Each row is a point on a tangle of strands that fork and nearly touch. The rows are in no order.
Points whose rows are less than 57.6 apart are linked; no others are. Some points are linked to none.
K_428: [-23  45  13  -2 -20 -48 -32  11   4  35  25 -66   8  16  24  -9 -31  16
  -1 -47]
K_757: [ 20  -1  22  54  12  11 -18   7  14 -20   3 -21  14  -4   6 -33   6   2
 -50   9]
K_465: [-43  -5  23  -4 -19 -24 -39  14  13 -57  -8  42   0  -3 -24  15  25 -20
 -13 -30]
K_869: [ -4  13  39  63   9  -5 -24  11  13 -42  19 -12  -9   4 -13 -12  10 -13
 -28 -10]
K_182: [ 10  -7 -22   4   2   8  27  -1   3  46  11 -64  -7   9   3 -24 -17  31
   2  13]
K_404: [ -4 -29 -17 -42 -16  22  19 -22 -21  23  -5  64  -9 -25 -10  16  -4 -35
  -2  16]
K_184: [-11  27  28  36   5 -17  -8  -1   9 -10  28 -37 -29   8 -19  -1  -1   8
   4 -15]
K_190: [-20  43   9  -4 -19 -48 -17  12  -7  36  31 -63 -16   7  14  -3 -35  16
   8 -35]
K_758: [ -4 -12  29 -41  27  17  36 -32 -42  16 -27  37 -22  -7 -14  15   1 -54
  43  29]
K_281: [-14   0 -28 -36 -24 -29   7  16 -12  45  14 -31 -41  -2  -5  12 -38  51
  40  -6]
K_314: [  0 -20  41  12   4  23  -3 -30 -25 -33 -22  55 -17 -21  13  -4  14 -36
  18  20]
K_292: [ 11   8 -58 -56 -30 -23 -11  34  20  37   5  12  23   0 -11  17 -25  63
  11 -17]
K_875: [ -5  24  44  46  14 -14 -12 -11   9   3  35 -55 -15   8  -6 -11  -5  11
  -1 -15]
K_349: [-41  42  -6 -30 -39 -46 -31  33  -3  16  19 -23 -33  21  -8  13 -16   6
  26 -55]
K_445: [  5  -4  12  28  28  14  24 -19   8  54   9 -88  -2  22  24 -29 -12  27
  11  16]
K_947: [  9  -5  11  26  -8  -7 -33  26  16 -66 -18  36  23 -13  -2 -12  18 -15
 -35  -2]
K_443: [ 38 -13 -34 -23 -16  19 -19 -12 -10 -28 -15  68  52 -12  23   6  27  -3
 -27   7]
K_150: [  2  43   9   0  -8 -29 -46   7  36   8   8 -57  61  10  25 -27 -12  38
 -21 -31]
K_753: [-16  17  27  34   7 -21  -9   1  -3 -34  12  -8 -35  11 -26   8   6   2
  14  -9]
K_370: [ 23 -25 -27   7  20  32  44 -18 -18  -5 -21  14   6  -7  44  -4  18 -39
  12   6]
K_611: [ 16  -9   6  40  22  20   8  -6   9  23   6 -52  11   9  19 -34   3  15
 -27  19]
K_897: [ 15  21 -19 -17 -16 -20 -20  26  26  13  13 -37  27  -4  -9 -17 -15  36
 -14 -13]
K_362: [  4  16  34  30  31   5  24  -9 -35  18   9 -53 -34  27 -28  -3   0  12
  44  21]
K_423: [-21  51  22   7 -17 -37 -23  11   6   4  29 -42 -32  19 -13  -2  -8  -2
  14 -49]
K_134: [-24 -30 -29 -53  -7  18  45 -21 -20  51  -5  40 -16  -7 -19  32 -17 -19
  18  16]
K_466: [-32  41  15   0 -19 -35 -20  11  10 -15  18 -13 -47  19 -25  15   7  -3
  26 -55]
K_248: [ 24 -16 -47  10  42  12  73  -1  -7  31  -4 -46  -5  12  22   6  -2 -11
  18  23]
K_848: [ 21 -15  -4  42  12  32  29  -1 -10  -9 -14 -11  -5   6  22 -26  10 -17
  -8  26]
K_676: [  0  18  32  36   5 -17 -33   3  27  -5  19 -48  31  -2   3 -24   5  11
 -32 -28]
K_239: [-10  43   8  -3 -19 -41 -41  11  18  30  13 -69  41  12  30 -12 -25  31
  -8 -39]
K_274: [ 21  -2  22  53  -2  10 -26  17   8 -63 -12  21  16 -15  10 -29  16 -14
 -39   0]
K_319: [ 34  -4  23  62   9  20 -20  12   4 -36  -4  -1  20  -8  15 -33  13 -10
 -50   8]
K_158: [  7  10 -46 -40 -11  -7 -28  25  37 -13  -6  43  39   0  -9  21   3  35
 -15  -3]
K_652: [ 25  13 -51 -33  -6   0 -32  18  34 -35  -3  60  48   7   3  13  10  27
 -33   8]
K_188: [ 10  -6 -14  -2 -12 -14 -32  22  21 -45 -18  37  30  -6  -8  -2   9   5
 -28  -1]
K_583: [ 13 -17 -50  -5   7  11  47   3   1  46   2 -49  -9  15   4 -10  -7  18
  15  11]
K_407: [ 14 -15   6  37  33  21  13 -17  12  44   4 -76  14  18  29 -35  -7  27
 -10  10]
K_678: [-46  15  -7 -50 -46 -32 -40  46  16   1   3  12   5   3 -20  21   2  24
  17 -49]
K_358: [ 26 -21 -48  13  46  17  71  -7 -15  13 -10 -25  -1   1  36   9   4 -26
  23  19]
K_682: [-43  11  19   7 -26 -21 -39  19  20 -51   4  18 -10  16 -31   4  31 -15
  -5 -49]
K_100: [-10  18  39  52   8 -11 -30  10  28 -24  23 -33   4   1  -7 -16  13  -4
 -31 -24]
K_283: [ -8 -25  14 -31 -24   7 -14 -18 -11 -15  -8  78  -5 -36 -14   8  -1 -35
 -16   9]
K_316: [ 23  41 -57 -42 -14  -5 -20  29  46   3  20   1  44  10  -6  -4 -11  51
 -17  -1]
K_635: [-11   6  36  41  15 -10 -10 -15 -16 -43  -1  21 -34   9 -20  11  11  -9
  19   6]
K_277: [ 17  -3  41  75  31  41  -2  -3  -3 -14   2 -32   0   6  21 -24   9 -11
 -27  20]
K_541: [-10 -31 -34 -45  17  19  57 -24 -22  43  -9  27  -5  -7  11  38  -7 -32
  23  17]
K_983: [-37 -11   8 -45 -22 -18 -22  10  15 -18 -11  71  10 -25 -34  27 -12 -15
 -23 -13]
K_451: [ 15   0 -11   9  -5  -7   4   5   8  34  14 -57   3   0  -1 -28 -15  38
 -11   6]
K_651: [-11 -10  43 -20   2  18   1 -32 -30 -14 -19  65 -25 -22  -9   9   8 -47
  16  23]
K_554: [-40  31  23  -3 -28 -26 -36   9  18 -33  10   5 -39  32 -34   8  26 -12
  15 -61]
K_291: [ 11 -28  22  -6  -6  33   4 -33 -17 -22 -23  54  -4 -24  23  -8  17 -42
   7  14]
K_999: [-16 -20 -16 -55 -10  23  37 -21 -29  34  -4  58 -25 -20 -17  23 -11 -44
  17  22]
K_511: [  6   6  44  65  32  28   9  -1 -13  -5   8 -36 -18  18  -2 -13   5  -6
  -1  26]
K_518: [-37  -3  -7 -51 -32 -24 -30  33  28  -6 -12  36  14  -8 -29  30  -6  24
   2 -32]
K_20: [ 26 -21 -35  25  17  29  40  -1 -14  -3 -17  -4   5   4  37 -14  17 -22
   0  14]
K_986: [  1  14  37  46  26   5  13  -8 -17   2  15 -44 -30  20 -18  -5   2   9
  18  20]
K_522: [-16 -14  35  15   1  -6 -16 -22 -13 -42 -15  52 -19 -14  -3  13   8 -22
   4  11]
K_78: [-26 -11  26   9  -7 -17 -28  -3   5 -54 -15  52  -9 -17 -12  15   9 -21
 -12 -10]
K_943: [  0 -32 -36 -28  33  12  67 -25 -18  34 -11  12  -1  -7  30  37  -1 -36
  32  18]
K_928: [-27 -25 -12 -54  -1   3  47 -18 -14  51 -11   4 -35  11 -16  35 -25  20
  46  16]
K_744: [ -1   1  42  57  12  10  -7  -6 -22 -51  -5  20 -26   2  -4  -2  13 -20
  11  17]
K_800: [ 15 -25 -54 -32 -16  10  -5   0  -4  10  -9  49  35   1   1  26   4  21
 -16   8]
K_63: [-16  -4 -23 -52 -27 -19 -27  29  35  -3 -11  47  30  -5 -25  29  -4  30
  -9 -17]
K_972: [ 20 -25 -36  -8  45  10  72 -21 -23  21 -12   0   0  -7  39  27   2 -34
  36  20]
K_58: [ 19 -10   5  39   8  12  -3   3   9  -6   3 -27   6   2   6 -30   6  10
 -36  17]
K_176: [ -2  17  23  15  18  -3  32  -4 -28  35  12 -69 -38  25 -17  -5  -7  21
  46  20]
K_670: [  9 -29  -5 -17  16  29  38 -30 -19   6 -19  31  -4 -13  34   9  13 -45
  22  12]
K_45: [  8 -27  -4 -38 -26  30   2 -24 -18   4  -9  70   2 -39  -1   2  10 -45
 -14  10]
K_701: [  0   6 -16 -17 -19 -15 -36  32  33 -40 -10  22  33   0 -18  -2  13  13
 -21 -10]
K_675: [ -9  29   7   2 -10 -30   0   8  -5  24  29 -57 -26  -3  -1  -3 -22  28
  14 -15]
K_796: [ -3 -26 -42 -17  -4   7  37   1  -5  36  -6 -29 -22  13  -2   5 -10  26
  28  16]
K_695: [  6  22  15  17   2 -20 -34   4  30   9  16 -59  43   0  16 -28  -9  31
 -22 -25]
K_161: [  2 -20  22 -30  43  10  49 -24 -36  18 -33  13 -17   6  -4  20  -3 -39
  53  26]
K_626: [-32  -1  28 -38   1   0  12 -29 -33   9 -10  51 -39 -15 -43  31 -14 -19
  22  23]
K_819: [ 23  -5  26  66  20  48  18   2 -12 -28 -15  -8  -3  -1  23 -28  11 -28
  -9  26]
K_632: [ 29   5 -47 -29 -10  10 -24   2  14 -33  -5  73  52  -1  16  17  18  17
 -34   9]
K_590: [  1   7  20  19  23   9  32 -10  -9  50  15 -84 -21  20   3 -14 -14  21
  28  19]
K_336: [ 41  -9 -32  22  17  24  11   3  -1  15   1 -28  33  15  17 -29  15  14
 -40  17]
K_838: [  0  10  -5  -1 -16 -28  -8  16  12  13  18 -45  -4  -8 -11 -15 -19  32
  -3 -12]
K_523: [ 22  38 -36 -32 -16 -16 -24  26  33  17  19 -28  43   1  -4 -17 -20  48
 -16  -8]
K_133: [ 12 -35  -8 -13  -5  31  11 -26 -16  -7 -22  46   7 -17  31   0  17 -34
  -5   8]
K_770: [-18 -19  12 -32 -22 -10 -24  -1   3 -24 -12  74  13 -31 -21  21  -3 -23
 -26  -5]
K_278: [ -8 -14 -28 -24 -18 -13  18   8  -4  36   8 -27 -34   2  -9   7 -25  46
  31   4]
K_71: [-11  -9  31 -36   6  20  16 -32 -36   9 -18  56 -25 -19 -16  12   0 -54
  26  32]
K_809: [ 30 -30 -27 -16 -15  27  -4 -19 -19 -13 -17  56  33 -16  32   1  28 -14
 -19   0]
K_73: [  5   8  40  65  14   9  -9   1  -6 -42   6  -5 -15   3  -4 -12   6 -15
 -16  10]
K_171: [ 20  18 -56 -34 -15 -11 -21  29  33  -1   4  15  38   5 -11   8  -4  47
  -9  -1]

A fork is a point with three links. Follow the links from the first point to the second and name the forks in between, in order.
K_554, K_71: K_314
K_71, K_63: K_314 K_133 K_158
K_838, K_443: K_158
K_796, K_171: K_838
K_848, K_554: K_133 K_314
K_278, K_443: K_838 K_158

A fork is a point with three links, a tip a point with one. Leave the first point through the second and follow the links. Name the first fork or tip that comes.
K_100, K_676: K_838
K_983, K_770: K_248
K_407, K_611: K_701
K_999, K_404: K_983

Follow the links from the first point to the second, and from the first to the third. Name the last point that the two ways share.
K_71, K_897, K_682: K_314
K_150, K_809, K_796: K_838
K_522, K_848, K_523: K_133
K_278, K_695, K_523: K_838
K_848, K_316, K_518: K_158
K_652, K_176, K_78: K_133
